Points, in no order, along strands that fork and pass close to each other.
(in the rows, 128 means zero)
Two points are linked if the straight distance between their rows is under 45.4. Some points are linked to none.
Z_941: [147 121 112 113 129 148 123  76 110  52 120 171 134 113 156 153 138 132
 195 155 162 123 118 106 111 176 121]
Z_929: [ 56 149 181 100 141 174 145 134 103 106 156 139 137 107 158 140 137  99
 131 148 122 133  47 130 129 144 111]
Z_764: [121 113 149 137 136 149 129 146 126 152 140 120 112 120 128 114 121 128
 123 109 122 131 130 132 142 116 128]
Z_298: [125 124 143 137 125 131  99 149 102 162 120 111  97 137 128  93 107 131
  94  85 150 137 178 135 149  80 107]
Z_99: [146 114 113 164 118  75 127 160 133 213  96  79 108 132  76 103 120 141
  71  82 115 122 182 142 145  75 149]
Z_240: [140 121  96 121 147 121 139  81 135  49 132 168 158 132 144 175 153 112
 183 177 142 111  99 119 103 208 140]
Z_321: [151 130  96 123 133 111 160  99 160  82 144 163 167 141 132 172 166 134
 176 179 123  99  89 133 101 191 174]
Z_241: [101 147 156  91 144 187 109  81  99  51 135 176 121  92 185 157 149 104
 180 157 154 140  98 119 122 186 104]
Z_31: [212  92  75 145 121 104  79  65  97  75  61 173 143 166 129 138 130 160
 163 127 162 125 213 113 130 168 116]
Z_243: [166  78 102 153 131 119  55 108  78 152  87 126 107 146 105  85 105 147
 119 101 158 152 235 111 172  98  95]
Z_169: [147 127 126 121 131 139 130  92 112  81 118 152 128 108 136 134 131 142
 162 144 140 126 122 114 133 157 129]
Z_126: [116 144 136 135 119 109 166 162 177 178 144  93 137 134 120 139 138 115
 111 133  79 119 102 149 111 118 163]
Z_972: [157 137  92 118 128 112 164  93 171  64 144 166 168 143 130 186 164 140
 182 191 130 101  85 126  93 209 173]
Z_548: [138 122 118 154 104 103 148 168 137 214 112  88 115 130  79 107 111 128
  71  89 107 115 155 140 126  68 152]
Z_251: [129 116 152 131 124 119  86 135 102 185  97 117  85 131 116  73  99 130
  91  81 152 139 203 128 159  61  98]
Z_392: [136 150 127 145 116 102 178 141 185 117 156 129 174 136 117 163 158 134
 137 151 104 101  83 155 101 144 176]
Z_936: [203  95  70 161 120  55  97 127 138 164 100  94 127 169  88 109  94 163
 105  95 136 131 225 140 144 108 145]
Z_157: [169 139  87 108 132 116 153  67 174  37 134 178 181 142 140 191 161 135
 203 193 143 103  85 113  91 228 159]
Z_827: [200  94  74 137 131 106  82  65 100  63  65 175 142 162 140 137 133 156
 167 130 160 134 205 114 121 167 110]
Z_470: [110 141 133 118 135 125 150 109 149  89 138 137 139 121 127 141 145 119
 136 161 123 120  80 131 118 143 145]
Z_656: [ 90 132 147  91 146 171 114  91  93  80 124 167 112  89 170 134 147 108
 154 135 153 135 103 113 136 160  90]
Z_681: [187 126  94 140 126 104 118 110 135  94 104 149 148 140 137 135 139 140
 134 122 140 117 144 117 125 155 150]
Z_391: [ 96 118 163 118 140 158 104 126  70 110 121 152  92 106 153  95 106 137
 138 125 150 158 144 106 146 111  77]
Z_292: [153 133 105 161 112  90 149 161 150 196 130  87 124 140  72 130 110 126
  73 113 101 107 161 155 122  90 161]
Z_331: [ 74 139 178  97 135 182 126 130  98 112 139 153 112  86 165 118 128 108
 128 137 150 148  72 116 131 132 103]
Z_7: [122 134 125 111 143 149  87  69  70  67 119 171 121 116 160 130 129 136
 172 137 152 139 144 108 131 161  78]
Z_155: [159 126 113 155 120 101 155 133 175 133 135 101 152 154 114 144 127 124
 114 129 115 113 119 140 126 140 156]
Z_474: [174 108 116 119 132 137  72  64  97  76  82 165 118 129 157 119 136 166
 159 133 169 149 186 118 142 159  91]
Z_502: [177 120  85 150 123  84 165 140 190 143 127  99 177 164  85 150 136 128
 115 132 106 105 124 128  99 134 174]
Z_76: [ 57 159 174  90 139 203 141 101  86  65 147 165 126 106 178 139 146  99
 176 159 135 134  56 124 110 177 106]
Z_109: [118 131 132 117 142 145  89  85  67  87 115 168 119 115 155 118 125 141
 157 129 146 144 147 108 134 156  77]
Z_216: [100 126 153 133 135 150 126 140 122 146 143 151 108 113 140 108 123 117
 131 120 123 133 107 129 133 119 120]
Z_462: [118 149 138 133 111 106 177 175 181 187 150  88 136 131 116 143 142 115
 101 134  75 111 102 157 107 112 168]
Z_734: [123 126 119 138 129 132 140 153 150 152 135 107 128 133 113 127 112 126
 109 116 102 141 131 138 123 120 146]
Z_721: [128 133 138 146 129 111 107 163 111 200 114  94  95 131  92  85  94 135
  76  82 139 133 176 140 148  57 103]
Z_696: [131 116 142 129 124 139  86 140  90 143 114 135 100 136 151  93 116 136
 114  97 151 148 177 122 147 106 104]
Z_283: [ 79 127 164 125 146 157 114 140  89 128 134 132  83 105 146  90 107 121
 129 116 132 157 131 118 152  92  91]
Z_345: [177 119  96 148 122  87  98 115 136 110  88 138 124 158 119 124 130 142
 132 119 143 121 176 107 143 136 133]
Z_607: [ 79 147 157 104 141 164 124 128 109 107 149 158 129 101 154 129 132 106
 121 140 136 138  74 131 124 146 110]
Z_852: [121 115 145 140 135 144 117 141 108 148 134 119 108 126 139 105 124 128
 127 102 130 135 137 123 151 117 119]
Z_777: [ 42 157 190  88 142 191 166 127 108  92 154 153 129 105 170 142 150  96
 156 152 114 120  27 128 121 146 110]
Z_666: [ 68 130 169 116 143 166 117 136  99 131 142 131  75  96 152  90 117 115
 124 122 141 152 110 116 149  94  90]
Z_65: [ 58 150 179  99 144 166 152 143 116 120 167 134 144 106 155 144 136  96
 130 144 110 126  39 130 127 135 116]
Z_231: [132 100 138 139 123 124  73 119  90 166  85 127  85 139 125  70 102 126
 108  89 158 145 216 119 173  70  90]
Z_650: [165 132  88 116 134 114 152  76 163  57 138 171 171 142 135 183 160 135
 196 190 136 102  91 116  96 219 164]
Z_478: [117 126 111 144 108 118 161 169 153 188 127  86 124 144 100 123 115 117
  84 107  94 122 131 156 120  94 150]
Z_239: [107 156 146  95 154 172 128  94 118  47 151 155 152 114 174 160 154 104
 197 184 146 131  56 122 105 196 122]
Z_395: [157 137  93 102 147 123 139  65 165  32 139 179 177 136 150 190 162 120
 197 188 143 105  86 112  96 230 144]
Z_942: [ 75 145 159 112 125 151 151 143 144 143 175 119 138 119 144 131 141 114
 122 136 111 117  50 131 112 126 132]
Z_37: [125 121 137 139 132 131 106 150 106 157 127 101 102 136 123  98 113 129
  99  88 147 133 168 134 147  89 111]
Z_20: [ 63 155 179  95 134 193 139 118  88  87 141 158 129  99 166 136 140 103
 148 149 139 138  61 128 122 160 108]
Z_254: [140 160 119 145 113  88 196 192 202 163 165  73 158 134  98 160 145 122
 100 150  82 107  92 166 103 119 171]
Z_484: [203  96  68 161 126  56 111 135 160 162  99  98 142 159  88 128 114 158
 125 103 135 123 195 128 142 117 161]
Z_159: [135 129 130 130 131 139  98 104  89 107 118 144 118 123 146 111 133 149
 146 124 141 136 141 109 148 155 101]
Z_481: [169 109 119 120 130 140  70  73  96  93  84 164 113 130 156 112 134 164
 148 128 164 146 186 115 147 155  86]
Z_685: [167  83 100 141 114 102  78 119 108 174  85 117 113 147  98  88 103 156
 116  87 142 148 230 119 158  95 128]
Z_620: [134 123 117 149 122  99 103 160 118 201  98  99 106 137  83  84 103 151
  95  81 138 139 190 142 146  67 119]
Z_760: [130 126 109 146 107 117 154 157 152 180 128  92 120 146 102 127 110 120
  87 106 102 120 141 147 118 104 152]
Z_663: [192 103  90 145 115  92  87  97 112  96  67 159 133 163 119 124 118 155
 144 125 151 131 201 109 145 144 116]
Z_185: [145 125 130 130 134 137 106 103 100 103 118 134 120 120 138 116 135 150
 143 127 139 132 139 108 149 154 112]
Z_799: [ 77 166 138 121 117 122 201 163 181 133 190  97 154 109 123 164 137 101
 114 145  76 111  42 141  97 129 148]
Z_143: [142 126 110 144 114 119 139 150 147 174 124 102 117 143 105 125 111 124
  96 103 111 122 152 130 116 105 154]
Z_693: [139 116 115 133 138 130 116 145 131 156 127 102 116 134 112 112 120 129
 108 100 123 133 153 117 129 106 136]
Z_522: [128 123 117 153  99 106 161 174 146 207 121  86 119 136  80 113 107 122
  66  97  99 112 144 151 124  72 150]
Z_781: [ 56 150 171 101 140 191 101 133  85 139 153 139  79  91 174  88 120 112
 129 126 149 160  90 115 155 106  78]
Z_408: [ 72 147 172  96 136 180 130 123  95  96 141 158 126  94 162 133 134 105
 130 142 144 142  69 126 125 150 108]
Z_145: [ 73 146 171 118 116 143 181 178 150 179 186  90 122 109 134 123 131 107
 109 128  93 106  59 155 103  86 133]
Z_523: [177 124  89 157  94  63 193 163 198 169 129  93 173 168  75 165 137 130
 103 136  92  93 130 142  92 127 190]
Z_792: [127 154 103 136 116 109 200 129 184  91 184 122 181 133 119 186 184 118
 148 168 103  87  46 136  85 160 188]
Z_495: [204  94  66 163 122  52 105 131 152 164  99  90 134 166  88 117 105 163
 117  98 136 125 208 133 145 113 155]
Z_906: [167 101 119 121 131 140  68  82  96 106  83 162 105 135 153 105 133 159
 138 124 161 145 191 109 151 150  82]
Z_362: [128 121 119 132 126 133 141 165 137 192 125  92 119 127 100 107 107 123
  90  91 113 127 141 143 127  74 133]
Z_667: [ 97 160 147 107 122 132 175 133 162 103 172 126 155 113 134 164 141 121
 120 154 103 113  54 133 100 133 156]
Z_229: [124 164 125 146 112 103 182 143 182 115 169 126 173 134 122 163 157 125
 136 153 102  99  64 151  92 140 170]
Z_135: [ 76 147 149 116 130 151 134 134 135 130 165 134 134 121 145 124 140 114
 123 140 120 125  58 133 118 136 123]
Z_741: [ 49 157 191  96 129 198 141 140  96 112 151 147 120  99 164 120 121 107
 141 148 133 149  44 125 134 129  99]
Z_382: [128 115 136 141 132 137 103 140 101 139 130 117 107 134 139 104 124 136
 117 100 141 137 155 121 150 120 113]
Z_673: [169 129 108 159 118  96 134 144 159 160 127 103 124 146  94 139 111 127
  97 118 123 111 161 133 118 114 158]
Z_167: [168 118  94 139 124  96  88 115 124 108  83 142 118 157 118 116 119 150
 132 122 142 138 187 105 143 132 121]
Z_479: [147 129 100 107 147 126 133  61 152  23 134 177 170 131 156 189 164 111
 192 182 147 108  91 109 102 233 135]
Z_417: [121 158 138 138 105 102 187 186 183 184 161  85 139 130 112 149 142 117
  97 139  73 106  98 163 104 114 171]
Z_955: [159 125 119 140 125  96 176 147 197 134 143 107 172 143 107 159 143 133
 120 140 103 107 106 152 112 137 167]
Z_104: [143 153 117 147 118  87 195 181 205 148 159  83 171 135  98 164 150 127
 110 149  88 109  91 162 100 127 171]
Z_472: [156 138  87 143  97  73 200 188 205 177 142  82 162 158  84 155 130 126
 101 141  84 103 113 154  98 104 181]
Z_655: [ 72 152 178  89 140 202 118 117  83 102 131 161 116  84 176 113 137 107
 159 139 156 149  67 111 134 142  89]
Z_520: [168 127  88 156  90  59 205 180 201 175 136  86 166 165  75 164 134 128
  98 139  87  93 125 149  93 116 190]
Z_466: [132 132 127 128 132 141  89  96  79 101 114 155 119 122 152 112 130 151
 151 126 145 141 147 112 142 158  91]
Z_871: [156  80 116 147 131 122  64 111  82 151  89 132 100 145 112  85 108 138
 119 102 158 143 228 114 173  94  92]
Z_73: [219  84  90 154 111  87  68  84 100 116  61 148 135 157 118 121 114 159
 134 120 162 139 223 101 155 142 124]
Z_376: [ 79 139 165 132 123 143 154 159 145 163 171 100 121 120 128 116 137 110
 113 133 107 115  73 146 106 104 132]
Z_27: [122 138 120 121 142 113 152 106 146  84 134 148 152 125 132 149 148 113
 148 164 120 116  82 134 114 150 154]
Z_550: [147 103 114 149 114  92 104 155 121 206  86 101 107 140  86  83 100 160
  92  74 138 143 208 144 152  73 127]
Z_116: [ 75 152 170  87 137 206 120  98  83  72 133 172 122  89 180 134 149 104
 176 147 148 145  79 115 115 170 102]
Z_416: [147 117 122 131 141 130 111 131 125 126 127 115 121 129 123 117 125 139
 116 113 126 137 146 107 139 131 130]
Z_338: [138 121  99 116 144 128 134  71 139  30 130 172 160 130 152 183 157 111
 187 178 149 112  98 112 101 223 132]
Z_504: [ 45 147 187 103 136 157 158 162 128 151 178 108 127 103 156 134 120  89
 120 135 101 137  43 139 123  98 115]
Z_817: [139 128 116 146 114 102 163 153 176 171 139  81 132 151 108 142 123 114
  96 126  95 111 124 152 122 117 156]
Z_106: [188 113 103 159 129  78 107 128 152 134 103 124 129 151  99 135 127 140
 124 117 141 111 180 116 141 126 148]
Z_44: [149 121 129 128 137 135 115 112 113 106 121 130 122 117 131 120 130 147
 135 126 133 133 136 108 146 147 124]
Z_404: [ 36 148 195 102 132 172 154 159 120 141 173 107 115 102 156 131 116  95
 120 139 109 145  46 136 131  99 112]
Z_85: [146 104 114 136 129 113  83 140 112 167 100 126 108 143  95  92 108 148
 115  95 145 139 211 129 148  86 116]
Z_509: [ 84 124 159 113 149 154 118 132 105 120 136 152 100  96 153 106 123 107
 129 126 138 144  99 112 137 116  96]
Z_506: [132 160 124 139 109  93 194 198 196 179 169  72 146 132  99 154 143 118
  87 145  75 104 100 172 108 109 172]
Z_363: [ 59 159 191  89 136 209 133 135  88 111 147 158 119  92 169 112 120 108
 151 147 141 150  49 120 132 133  91]
Z_476: [182  85  94 140 119 106  67 104 101 145  79 133 114 153 106 100 105 155
 131 111 144 151 224  98 159 115 120]
Z_690: [228  85  77 152 118  98  70  63  94  88  57 165 148 161 120 138 131 163
 153 126 168 125 223 109 140 165 122]
Z_752: [149 118 119 163 113  84 140 169 138 218 109  83 115 125  72 111 117 133
  62  89 105 115 170 144 134  71 156]
Z_688: [185 116 102 154 125  82 106 121 146 122  96 131 127 154 110 130 131 138
 128 117 143 111 174 110 143 133 144]
Z_473: [ 69 167 152 112 113 149 194 150 169 110 185 113 156 105 136 173 147 112
 129 152  91 114  32 139 114 140 150]
Z_862: [116 128 151 132 131 141 144 168 134 198 131  88 105 115 114 105 104 114
  86  91 114 128 133 158 148  68 118]
Z_312: [192 122  79 170 107  61 160 126 192 146 112 103 176 167  72 161 150 130
 111 132 110  97 149 126 102 150 196]
Z_438: [145 116 107 122 132 137 131  81 114  42 121 173 143 117 147 166 140 126
 186 162 158 121 119 113 104 190 131]
Z_190: [ 75 143 167  92 140 192 112 113  86  99 124 157 110  84 177 111 141 110
 157 134 161 151  79 108 140 142  82]
Z_510: [150 134 102 134 115  86 182 180 192 195 151  75 144 148  82 142 126 118
  87 139  79  97 122 160 116  89 167]
Z_707: [187  84  95 150 114  75  92 119 120 173  90 102 111 153  89 101  95 157
  88  82 134 137 242 134 149 100 141]
Z_874: [152 138 111 140 120  89 188 167 205 139 149  98 178 141  99 165 146 134
 116 143  93 112 100 158 101 133 170]
Z_21: [114 171 129 134 117 106 180 143 176 116 172 127 168 129 126 162 144 117
 129 150  95 106  59 145  91 135 163]
Z_918: [188 102  71 133 143 101  82  64 113  51  87 165 145 148 157 152 158 150
 180 139 156 132 176 114 116 192 123]
Z_563: [153 139  97 134 109  82 189 187 202 188 151  78 151 150  84 148 128 126
  93 142  80 101 116 162 107  93 175]
Z_778: [ 53 156 187  94 147 174 162 144 121 113 169 145 144 102 158 153 144  97
 140 149 100 118  31 133 126 136 117]
Z_733: [140 108 128 135 133 121  85 142 108 161 109 125 102 139 105  92 111 140
 106  94 153 135 204 131 147  80 109]
Z_96: [ 69 155 173  90 134 202 130 104  84  75 136 169 126  94 175 136 143 104
 164 150 144 141  71 123 116 170 106]
Z_957: [ 93 137 162 142 125 144 150 172 141 178 146  97 112 116 117 111 122 115
 103 118 108 130 111 169 127  86 128]
Z_271: [ 83 148 145 113 134 157 126 129 124 117 155 155 129 113 146 123 133 113
 123 140 130 132  72 134 122 143 115]
Z_499: [111 127 115 143 101 115 167 179 154 200 125  81 124 141  92 115 114 116
  74 103  92 119 126 161 125  77 146]
Z_4: [ 79 161 159  90 150 173 143 114 111  94 162 143 147 110 159 152 148 104
 151 160 118 121  47 133 124 162 123]
Z_851: [164 130 110 130 137 118 127 113 125  94 114 142 145 122 132 133 124 138
 134 129 126 136 132 117 130 149 144]
Z_720: [132 132 109 124 144 109 151 103 143  80 134 156 159 130 135 155 151 113
 161 166 124 112  87 135 112 164 158]
Z_611: [176  94 104 127 133 120  72 104 107 121  83 148 110 147 112 107 114 156
 130 126 148 144 210  99 152 123 102]
Z_181: [151 101 107 155 112  79 111 147 125 193  88  94 106 143  83  99 106 158
  86  77 131 135 215 144 152  87 138]
Z_449: [ 71 146 162 118 114 143 196 188 160 170 191  90 129 103 124 136 132 111
 106 133  88 106  57 155  95  95 137]
Z_907: [170  93 116 124 135 130  71 101 105 118  89 151 103 143 125 104 123 155
 125 125 154 140 205 104 153 129  91]
Z_773: [ 49 150 194 100 126 190 142 147 103 123 157 135 116  99 161 122 116 105
 128 143 132 151  52 126 133 121 106]
Z_207: [ 67 156 185  88 139 207 122 125  84 110 140 159 118  86 172 111 127 106
 154 144 148 152  59 114 134 136  90]
Z_410: [152 126 123 124 136 130 132 102 116  83 118 147 137 110 131 136 126 141
 148 141 131 131 126 117 133 153 136]
Z_426: [105 134 135  91 150 167 109  81  96  73 129 170 115  96 168 140 141 111
 163 140 150 133 110 114 134 164  91]
Z_731: [ 68 166 175  83 155 186 167 115 119  75 171 161 134 105 171 167 153 102
 169 172 107 109  35 134 111 166 123]
Z_940: [102 137 136 135 131 120 154 159 165 165 143  94 135 129 114 129 135 115
 116 134  82 132 103 146 112 117 151]
Z_406: [ 77 124 159 106 139 166 113 118  87 100 123 153  93  95 163 107 128 119
 141 128 159 148 104 107 146 129  76]
Z_344: [125 111 145 130 121 128  76 123  94 173  87 122  83 136 129  65 102 127
 101  84 154 148 205 116 167  65  92]
Z_600: [180 129  86 155  97  64 192 149 202 153 130 103 181 172  78 173 142 131
 106 136  92  91 129 139  89 142 191]
Z_68: [ 68 167 156 106 114 162 183 152 161 119 182 125 154 107 141 167 145 120
 135 149  96 115  33 139 114 139 144]
Z_555: [ 39 149 196 103 126 183 148 153 111 134 168 118 112 102 156 124 113 102
 122 141 121 150  49 134 133 107 109]
Z_200: [ 75 132 173 102 139 171 121 133 104 121 142 145  98  87 161 109 125 106
 122 132 148 150  83 113 136 116 101]
Z_730: [142 106 132 131 130 128  83 138 105 149 111 131  98 140 121  94 116 139
 106 100 155 134 199 126 147  92 106]
Z_579: [176  79  99 144 108  92  84 116 110 175  84 108 111 148  96  90 101 159
 103  83 142 145 237 121 157  99 136]
Z_134: [128 125 151 130 122 124  94 144 103 178 107 115  89 134 121  82  99 131
  89  80 151 138 192 131 151  66 102]
Z_975: [118 161 111 122 129 115 173 130 160  85 173 146 175 132 141 178 160 115
 143 166 115 103  54 143  89 156 168]
Z_947: [ 54 167 175  96 141 174 170 153 137 118 181 148 151 100 153 161 144 103
 140 150  92 116  28 139 119 136 124]
Z_9: [158 136  92 165 112  81 151 165 159 204 133  76 136 145  64 126 111 130
  76 120  93 109 155 159 125  87 166]
Z_561: [139 113 127 136 138 134 102 134 112 129 127 113 112 133 128 109 128 140
 116 110 138 136 155 113 146 127 117]
Z_780: [148 118 130 126 126 140  79 112  92 115 105 150 109 133 150 105 130 156
 127 119 153 146 175 114 146 145  95]
Z_38: [138 112 135 133 127 133  86 141  99 142 117 130  99 140 134  96 119 140
 107  99 155 138 185 125 146 102 107]
Z_79: [131 121 118 140 137 122 104 152 116 164 122  98 109 139 103  99 116 131
 100  91 140 131 170 129 137  85 117]
Z_66: [ 94 126 150 120 144 150 121 133 113 131 142 161 109 106 147 108 124 111
 132 126 128 136 101 120 131 124 108]
Z_622: [164  96  98 155 118  71 110 141 126 187  91  93 110 149  83 103  99 159
  79  77 125 134 226 147 151  93 139]
Z_2: [ 46 158 183  87 145 192 163 116 101  82 154 157 127 106 175 145 152  97
 164 157 115 119  32 127 116 160 111]
Z_50: [149 132 113 138 126 121 134 131 146 124 125 126 140 136 125 131 111 132
 117 121 112 138 131 123 127 140 149]
Z_728: [137 124 122 134 134 132 131 141 143 136 132 117 129 128 118 128 112 133
 114 117 109 142 135 124 127 129 145]
Z_987: [117 122 125 133 129 139 148 170 144 181 133  95 124 127 105 117 110 121
  96 103 106 134 132 155 125  88 137]
Z_30: [ 75 127 162 111 134 170 109 125  84 112 130 150  80  99 164  95 115 129
 139 128 159 154 114 109 152 114  71]
Z_679: [183  99  81 128 139 109  82  71 105  52  73 166 139 147 147 138 140 155
 165 135 162 143 189 119 122 168 107]
Z_313: [ 79 141 170 128 122 140 168 169 145 175 174  89 121 115 127 116 137 108
 109 131  99 110  71 153 104  90 133]
Z_388: [144 127 115 110 132 150 117  75 105  65 121 167 127 113 157 142 136 134
 191 150 157 123 117 109 122 166 114]
Z_518: [202  92  85 162 122  64  89 120 132 131  95 117 138 163  96 129 106 159
 123 114 148 130 213 124 156 131 138]
Z_26: [ 53 149 179 102 133 155 163 168 138 159 184 113 135 102 157 140 124  92
 124 132  95 128  39 141 117 102 120]
Z_142: [120 131 125 105 146 155  86  59  75  51 123 173 118 115 170 142 131 128
 179 142 160 137 139 104 131 167  75]
Z_830: [148 137 128 144 121 100 177 144 192 127 147 119 173 139 113 161 151 135
 129 145 103 105  95 154 110 141 172]
Z_653: [148 126 114 121 141 149  64  50  77  37 113 182 132 130 172 144 138 146
 203 154 180 146 148 100 120 174  87]
Z_554: [168 122 113 125 140 120 112  89 104  73 105 140 139 114 141 134 141 144
 157 137 145 134 141 109 131 158 127]
Z_848: [166  94 120 124 132 137  69  93  97 116  86 157 100 140 144  99 128 153
 129 122 160 141 198 106 156 139  84]
Z_758: [ 93 129 160 126 142 152 107 143  81 137 128 129  93 113 147  88 100 129
 126 106 130 163 149 121 153  89  96]
Z_327: [144 129 121 115 130 145 123  81 105  77 120 159 125 111 145 135 134 140
 177 146 148 122 120 110 130 160 118]
Z_380: [145 129 108 156 109 102 153 155 154 181 132  88 121 148  87 134 109 120
  81 114 104 108 151 150 119 102 157]
Z_582: [174 106 112 123 131 133  74  60  96  58  82 165 125 128 158 130 140 167
 172 139 177 151 182 121 134 164  98]
Z_838: [111 126 153 123 135 148  95 143  79 144 119 131 100 122 152  87 100 132
 121  99 137 164 164 119 149  92 100]
Z_168: [ 76 131 159  98 138 177 112 113  87  96 121 156 101  89 173 112 137 116
 150 130 163 148  94 108 144 140  77]
Z_459: [144 130 100 123 138 111 155 104 152  86 143 164 167 138 135 165 161 121
 170 172 123 103  86 135 103 177 168]
Z_483: [108 121 153 138 133 151 130 146 129 150 143 137 111 115 132 113 124 124
 129 118 122 132 116 134 136 120 127]
Z_631: [177 101  98 124 138 120  82  68 101  49  79 161 133 134 152 137 142 160
 166 138 170 148 185 122 126 165 103]
Z_970: [164 120 115 146 126  98 166 139 188 137 139  99 165 151 108 151 136 127
 115 136 109 107 111 145 119 136 162]
Z_390: [194 114  93 160 132  75 114 138 162 146 109 118 139 147  87 140 121 143
 125 119 137 113 180 123 133 122 158]
Z_45: [170 129 107 159 117 105 141 134 163 127 127 114 143 153 112 141 118 129
 107 122 127 114 136 133 123 138 156]
Z_912: [130 124 121 137 132 123 131 163 126 197 122  84 112 128  96  97 106 125
  86  84 122 126 147 137 137  65 121]
Z_810: [132 129 122 112 146 155  74  51  74  37 122 179 124 123 175 148 132 134
 193 150 171 142 143 101 125 171  78]
Z_261: [161 132 111 136 129 118 128 124 139 112 119 134 143 132 130 131 116 135
 123 121 119 136 132 119 128 144 147]
Z_757: [156  95 104 138 120 107  81 130 112 169  91 125 112 145  96  93 106 155
 121  94 140 144 221 122 152  93 127]
Z_619: [ 66 145 165 111 127 152 156 157 140 159 182 112 135 115 151 130 131 104
 121 131 104 121  46 137 111 111 124]
Z_661: [ 84 136 160 132 129 139 151 152 151 152 164 103 124 120 120 121 142 115
 115 139 108 118  81 141 108 113 135]
Z_411: [222  87  83 151 116  94  69  69  93 101  52 161 142 159 121 127 122 159
 146 121 166 133 219 101 145 153 119]
Z_8: [ 61 139 174 105 136 183 112 134  98 141 153 130  76  91 164  88 121 111
 123 125 146 154  90 116 150  97  94]
Z_120: [134 127 135 143 130 107  98 158 112 196 107 104  99 132  92  82  96 141
  86  83 144 135 192 143 148  60 104]
Z_236: [ 91 135 151 135 135 130 152 156 157 155 154  99 129 121 111 125 140 117
 114 139  95 126  94 142 109 115 141]
Z_768: [177  79  91 147 128 114  55 101  87 149  81 126 111 148 104  89 107 154
 125 107 151 154 233 100 167 109 107]
Z_346: [139 120 107 154 118  93 114 145 130 184 100  93 105 144  89 106 122 138
 102  88 127 126 184 128 137  90 145]
Z_974: [150 120 127 128 139 133 119 122 124 113 124 126 127 118 126 122 125 143
 126 122 124 137 137 108 141 141 132]
Z_632: [188  94  97 144 109  94  78 106 111 133  77 140 118 157 110 113 103 158
 130 115 145 143 218 104 154 125 129]
Z_232: [122 121 147 127 129 142  89 140  81 142 115 136 102 130 156  90 109 134
 119  99 144 158 167 119 148 103 103]
Z_577: [ 67 168 157  98 125 171 173 148 150 119 182 137 155 107 148 164 145 117
 143 150  95 117  30 139 118 140 138]
Z_258: [ 83 165 164  85 155 178 152 109 113  81 166 149 145 110 166 161 150 103
 169 170 115 117  43 132 117 168 127]
Z_114: [145 116 110 160 118  81 123 151 132 199  96  86 107 137  81 108 122 139
  85  86 120 122 188 138 142  84 150]
Z_694: [152 132  96 144 112  81 174 172 180 204 145  69 143 152  71 131 121 119
  83 132  77  96 130 158 122  82 168]
Z_64: [102 146 145 115 133 128 154 118 156 104 150 129 141 118 127 142 147 121
 127 156 115 117  70 128 111 137 149]
Z_414: [109 134 139  89 149 174 105  72  98  55 131 173 117  96 180 154 144 108
 178 148 155 137 111 113 133 176  93]
Z_939: [ 67 151 150 121 116 134 204 190 168 160 194  87 136 104 117 146 133 108
 104 138  77 110  53 151  91 109 141]
Z_297: [142  89 129 144 125 125  70 115  85 154  86 134  91 144 125  77 109 130
 114  96 160 142 219 116 173  83  90]
Z_995: [155 128 110 150 112 109 136 142 152 165 123 105 116 146 103 132 111 125
  96 108 117 117 157 128 118 111 158]
Z_137: [ 65 139 163 105 136 179 104 130  85 123 139 147  76  95 171  90 118 123
 137 128 157 158 101 113 156 111  72]
Z_603: [198  96  79 156 121  61  97 125 130 172  99  97 118 162  86 105  91 161
  91  88 131 132 236 143 144 102 142]
Z_821: [126 132 129 145 132 116 121 165 119 201 120  81 102 130  93  89 100 126
  78  82 129 127 154 139 145  57 108]
Z_835: [158 134  89 158 111  79 163 165 170 200 138  68 143 154  68 129 117 123
  87 131  87 103 139 155 121  87 167]
Z_525: [204  90  94 149 108  90  76  95 107 123  69 146 128 159 115 119 105 158
 133 119 153 141 219 101 154 133 126]
Z_684: [135 121 106 147 125 108 105 148 124 175 107  98 107 144  94 101 120 136
 106  89 132 130 178 124 133  88 133]
Z_959: [152 118 108 124 138 146  69  52  84  31 110 180 137 133 170 149 147 148
 212 157 182 141 140  93 115 184  94]
Z_807: [174 106  98 131 127 110  80 112 116 111  81 150 116 152 114 111 112 157
 132 125 144 144 202 104 145 128 110]
Z_332: [133 102 138 119 144 145  64 113  72 129  88 148 100 124 165  81 122 134
 127 114 157 167 184 104 150 111  81]
Z_195: [100 168 134 120 123 117 183 140 167 103 178 124 164 120 132 169 141 113
 122 153  96 111  53 138  94 134 157]
Z_467: [146 118  98 129 140 124 133  84 118  43 125 171 154 125 142 170 143 120
 182 166 147 120 117 119 102 201 135]
Z_944: [ 59 159 176  90 145 192 151 104  94  72 152 155 129 110 173 148 150  97
 167 162 124 124  47 129 118 173 114]
Z_397: [ 70 155 160  96 145 169 137 123 108 102 159 142 143 111 156 143 143 101
 134 151 122 128  52 133 126 155 117]
Z_662: [201 104  77 162 128  65 115 139 168 154 102 112 148 150  83 137 120 153
 129 112 135 120 185 125 134 122 166]
Z_875: [ 99 151 149 107 126 132 164 128 160 111 164 125 147 114 131 152 144 122
 120 153 107 114  62 127 103 132 152]
Z_599: [115 121 124 137 131 138 146 165 148 168 135 100 125 128 109 122 115 122
 104 111 104 139 129 151 124 105 141]
Z_307: [ 84 148 163  87 140 202 110  84  88  63 128 175 118  88 186 141 154 106
 184 146 153 146  92 110 121 177 100]
Z_115: [174 128 105 161 120  98 137 140 165 138 129 108 138 153  98 142 114 129
 103 123 128 111 148 132 119 127 157]
Z_636: [ 75 165 144 115 117 133 198 152 175 113 185 105 159 106 131 174 142 106
 119 151  85 113  36 139 106 135 149]
Z_705: [187 124  84 159 103  67 176 136 196 150 123 104 180 170  77 168 144 131
 110 134 100  94 136 129  92 145 194]
Z_14: [ 70 156 146 119 116 130 202 178 173 147 192  93 143 106 118 154 134 108
 106 142  77 112  51 144  91 119 145]

A fork is a point with three links, a tip a point with one. Leave the first point through the second and follow the links. Name the first fork or tip that comes.
Z_684; Z_346 => Z_760
Z_778; Z_65 => Z_731
Z_974; Z_44 => Z_959
Z_126; Z_462 => Z_955

A fork is a point with three links. Follow the links from the first point to the second and name the forks in between, in order.
Z_346; Z_9 => Z_760
Z_64; Z_874 => Z_955
Z_96; Z_200 => Z_408
Z_483; Z_76 => Z_408, Z_96
Z_307; Z_216 => Z_96, Z_408
Z_426; Z_408 => Z_96
Z_292; Z_830 => Z_760, Z_955
Z_830; Z_499 => Z_955, Z_760

Name the points in between on the shortest way along the links from the first point to the second, in order.
Z_944; Z_241 => Z_76, Z_96, Z_116, Z_307
Z_947; Z_145 => Z_577, Z_68, Z_473, Z_636, Z_799, Z_14, Z_939, Z_449
Z_851; Z_987 => Z_261, Z_50, Z_728, Z_734, Z_599
Z_416; Z_466 => Z_974, Z_44, Z_185, Z_159
